A landscape with many valleys, sampled at points; each row gives a point and its height.
From any point a ball rolls to the lowest of the 2 points nearest to it. It stops when none of these is lower. Distance is the straight distance between rows; heights are no part of it.
Q934 (h 455): [  0  11 -21  -4  -2  12  -8 -21  -5 -11  -6 -15   8 -12   5  10 -17  16
  25  12]
Q654 (h 521): [-12  27 -19   3  -8  -6 -16  -8  -8  18   8  -5  -1  15  11  15 -22 -17
   8  19]
Q417 (h 297): [ -7  -8 -20  -9   4  15 -11 -12  -9 -30   5   6   6  -4  -9  10 -21  21
  -5 -22]
Q127 (h 478): [ 19 -15 -18  -8 -22   7   7  24 -16   8   2   1   1  -8   1  17   1  -9
  -7 -11]
Q326 (h 476): [ -2  15 -18  -7  -7   4  -2   1 -16   6   6 -11  11  -9   5  18 -39  23
  31  21]
Q656 (h 479): [ 13  -1  -9  14 -26   5  13  -9   1 -21 -53  15   1   4  13  -9 -19 -17
  -3  -3]
Q80 (h 558): [ 11  10  -4  -7  -9   7  -8   8  -3   9  14 -30 -15  12 -15  26  12 -15
   3 -27]
Q401 (h 515): [ 14  -9 -13 -10  -8  21  -5   0  -2  16  -9  -8   9  -4  -2   0  -2  13
   5  25]
Q213 (h 373): [ 14   6   3   8  -1 -11  14  16 -11  -8  18  16  13 -14   0  22 -15  24
  12 -13]
Q216 (h 429): [ -6  15  -8  -9  -1   5 -18 -13  -4 -17   3   0  -6  -6  16  -1  -6  -2
  10   5]
Q169 (h 526): [  9 -10  -3   9  -1  20   4 -12   4   9   0 -19  -7  24 -26  16  12  -6
   1 -28]
Q772 (h 546): [  9 -14 -28  -2 -20  18   7  10  -8 -15 -14  28 -15  -5   1  10 -17  -8
 -17 -26]
Q175 (h 339): [  8 -14  -9   6   4  -2   0   1 -12 -24   5  30   7  -7  -5  17 -21  25
   9 -12]
Q639 (h 497): [  3  10 -28  -1  -7   2 -14  -3 -11  14   1   3   6  11  -6  14 -36  11
  11  18]
Q347 (h 409): [  0  -4 -26   5 -15  13   0 -45   4  -4 -17  -9  -2   1   6  -5 -25 -20
   7  -8]
Q611 (h 408): [ 29 -29   9  -1  -5   1 -21   3   7 -22 -12   2   1   5   1 -33   0   0
   3   9]
Q861 (h 143): [-18   1   3 -20  32  -1   9  11   8 -16  13  -9   3  12 -19   6  13  12
 -13 -31]
Q773 (h 426): [  2 -19   2  -5  27   9   2   3  -6   2   6  11  10  22 -12 -14  11  20
  -8   7]
Q852 (h 239): [ -9  -3 -17 -20  -1  13 -14  21  -1 -26 -25  18  -7   0   2  -7   5  -2
 -24  -3]
Q303 (h 594): [ -6  12  35   2  25 -27  21  10  11  12  13  -3 -14  22   5   6   4   1
  -1   2]
Q155 (h 250): [-20  18   8  13  -6  -5  -4 -14 -13  17  26 -19   4 -47   3 -22   8 -18
  19  18]
Q113 (h 384): [-18 -10   2 -15  26   3  -3 -12   3  14   5  14  -4  19   1 -16   0  12
 -18  18]
Q429 (h 141): [ -4  -1 -18 -14 -10  24 -17   6  10 -33 -21  -7  -9 -13   0 -13  12 -15
 -10 -14]
Q727 (h 397): [-27   4 -20  -2  -6   1 -26 -27  12 -23   4   4  -6 -22  11 -20  -6  -9
   0   8]
Q52 (h 459): [  4  -2  12 -12   5  -6  21  27   3  19  23  -7 -18  -3 -21  19  14   1
  -9 -20]
Q462 (h 513): [ 16 -21  -8   1 -20   5  19  33  -8 -14 -17  18   0 -11   5   9  -3   5
 -14 -19]
Q40 (h 460): [  8 -32  10  21  14  18   0 -13  -1   5 -11  10  10  10 -15 -17  20  18
   1  -1]
Q700 (h 662): [  2   1  13  40 -11 -16   3  -5  -3   4  21  15 -19   0   6   7 -13   1
   0  10]
Q70 (h 520): [ -7   3  28 -10   9 -19   2  14  17  -4  -7  13 -21  10  14 -13  13  -5
 -21  -1]
Q682 (h 498): [ -4  -7  -6 -16  -6  18  15  28  -7  15  12   1 -12  -9 -20   7  25   4
 -27 -27]
Q688 (h 623): [ -3  17  34  18   2 -28   6  -4  14   7   6  -4 -21  26  -9  16   9 -19
  -1   4]
Q674 (h 209): [-26  31   6  16   1  -2 -16 -12 -21  19   4 -12   3 -36  14 -26 -14 -26
   8  26]
Q377 (h 486): [  6  -6 -14 -16   6  16 -15  13  -1  14  10   4  -3  13 -10   4  12  -5
 -13   3]
Q577 (h 342): [-11  -6  17 -15  30  -8  35  30  13  12  -3  21  10  23 -11   5   4  -2
 -17 -20]
Q650 (h 493): [ -3  -3 -13  -9   6  16  17   9  -7  33   0   2  22 -15  -7   1   0  24
   6  18]
Q665 (h 613): [ 10   0   9  -4 -16  -1  -4  -4  10   5   0 -22 -17  -4   5   5  16 -14
  -4  -2]
Q675 (h 357): [ -4  -4  -1   8 -12  -7 -14   7  -1 -15 -19  26   8  13  15  -1 -21   2
  -6  23]
Q502 (h 475): [  3  -1  12   4  20   3  32  10   3  20  -4  16  32   1 -15  22   5  13
   2 -13]
Q106 (h 248): [ -7   5  11   6   9  -3 -27 -36  14  -1  21 -20   2   3  -4 -14  25  -6
  15   4]
Q860 (h 691): [  0  11  34  28   6 -34   4   5 -21  15  18  -1   3  12  19  -8  -7  -3
   9  24]
Q536 (h 448): [ 17 -15  -4  -5  -4   9 -20  10  -2 -11  -4  -6  -8  17  -2 -12   9  -2
 -10 -11]
Q899 (h 240): [-17  -4 -10  -2  21  15   6  -2  -7 -20   9   9   2   5 -22  17   0  20
 -13 -25]
Q68 (h 415): [ -5   3  10 -20  17  -6  17  19   2   8 -19  13  16  30   4   0  13  -3
 -21 -10]
Q801 (h 567): [-11  31   4  -5   3   7   5 -12  -5   4  16 -21  -6   2  -5  16  11   3
  14  -2]
Q614 (h 589): [ -8  17   0 -14  -3   5  -4  -9  10   2   3 -29   9 -14   8   5  20 -10
  12  10]
Q331 (h 443): [ 36  -9 -11   4 -18  -2  13  10 -11   7  -2   4  11 -16  12  18 -17   3
   8  -3]
Q790 (h 547): [  8 -16 -21  20 -28   4  -6  -2  -2  -5 -11  26 -20  14  -4   0 -16 -16
 -10  -8]
Q585 (h 262): [  5   3   9  21  -8 -13 -16 -20  -3   5  27 -18  -4 -26   1 -18   8  -9
  17   7]
Q959 (h 562): [-10  12  27 -16  22 -22  13  14  24  11   9 -14 -31  14  14  -9  16  -2
 -12   5]
Q103 (h 379): [  8  -6 -22  -3 -16   5 -11 -42   5 -16   2 -10 -14 -10   4 -12   0 -21
   6 -10]
Q75 (h 246): [  8  -5   9   6  -1  -6 -24 -24   7 -12  -9 -19  15 -16  12 -23   9  -6
  16  12]
Q451 (h 338): [-32   3 -19 -22  16  15  -7 -10   2  10   7   6   2  -1  -1 -20   1  15
 -10  28]
Q56 (h 535): [ -8  22  17  -2   4 -12  16  -3   0  -2 -20  -7  17   0   7   9   7  17
  11  10]
Q970 (h 255): [ -8 -10  16  -7  27   6  26  30  -1  -5   0  -1  11  22 -29  17   5   5
 -14 -36]
Q428 (h 442): [  3   7 -24  -3 -16  12   6 -17  -1 -18 -32   6  -2 -17  17  -7 -22 -11
   3  -9]
Q847 (h 517): [ -4  -3 -30  -9  -3  26  -5 -13  -6  10  -5  -4  -1  12 -17  -5   7   1
   2   3]
Q493 (h 507): [ -6  12  20  10   4  -8  24   0   4   9 -27   2  31   3 -13  30   8  10
  13  -3]
Q269 (h 179): [ -8  -3  19  11   1  -7 -18 -44  17  -1 -10 -14  17   4  -3 -26  24 -16
  19   9]
Q7 (h 295): [-22   0  -7  -5  14   1  -4   4  -6   9  12  17   5 -15  17 -16  -8  17
  -5  36]
Q984 (h 368): [ 36 -16  19  11  -7  -8  -5  -3   6 -18  -7 -23  -2   1   1 -27   6  -3
  12  -8]
Q143 (h 677): [ 13   3  26  38   0 -26  11  14   1  25  19   1  -2  12   8   8  -4  -2
   5  10]
Q573 (h 646): [-15  28  17  36   0 -27  11  -9  -4   9  15   6 -19   7   0  16   1  -5
   1   1]
Q491 (h 300): [ 19 -11   3  14 -15 -28 -17 -13   6  -6  31 -20 -10 -26  18 -25 -10 -26
  20   3]
Q186 (h 412): [ -8   4  14 -13  28  -9  21  31  12  19  19   7 -22  16  -9   8   7   1
 -22 -18]
Q595 (h 254): [-17   9  -3  11  -2  -5 -12  -3 -17   5  13  -5   3 -18  17 -13 -16  -4
   8  34]
Q542 (h 441): [ 18 -12   2  -7   3   9  23  26 -10   5 -12  12  33 -15 -18  22  -2  16
   5 -14]
Q811 (h 514): [ 12 -11   5  16 -23  -5  10   4   1  -3 -27  14  -8   6   7   1  -8 -16
 -11   0]
Q202 (h 471): [  1 -11 -14  -7   2  23  10  24  -9   3  -6  11  20 -20 -10   8   1  25
  -7   5]
Q882 (h 587): [ 23  -2  15 -10  -7 -10  -4  10  12  -5  14 -28 -18   6  -4  14   4  -1
   3 -18]
Q370 (h 407): [ 14   5  -7 -13  -6   2  12  17 -13  -5  -9   6  24 -16   5  24 -10  21
  20 -10]
Q554 (h 477): [ -9   3  14 -16  17 -11   1  15   3  -9 -29  10   3  12  19 -14   8  -3
 -18  12]
Q109 (h 545): [-10  17  -2   5  -6  -8  -2 -12  -6  26  19  -6   0  12   2   9   2  -2
   1   7]
Q604 (h 359): [-29  -1 -18  -6  -5   8 -17  -5  12 -13 -13  29  -1 -15   7 -15  -3  -4
 -14  20]
Q633 (h 492): [ -1  -7   9  16   4   9   8  -9   7  14  -6 -11  -4  16 -12   0  24   7
   4  -1]
Q638 (h 311): [ 21  -8  23 -16   2 -10 -23 -14  14 -21 -13 -28  -3   7   4 -16  10  -9
   7   5]
Q61 (h 340): [ 15 -10  -9  -4 -18 -13 -15 -17  17  -6  23 -16 -15 -20   3 -24   5 -25
   7 -12]
Q355 (h 309): [-14   3  -2  -5  -3   0  -8  15   1 -17  -6  30  -5  -5  12   3  -7   5
 -18   7]

Where does a ball stop that starts at each point below?
Q401 | Q861
Q377 | Q269
Q56 | Q861
Q790 | Q674
Q462 | Q861
Q665 | Q674
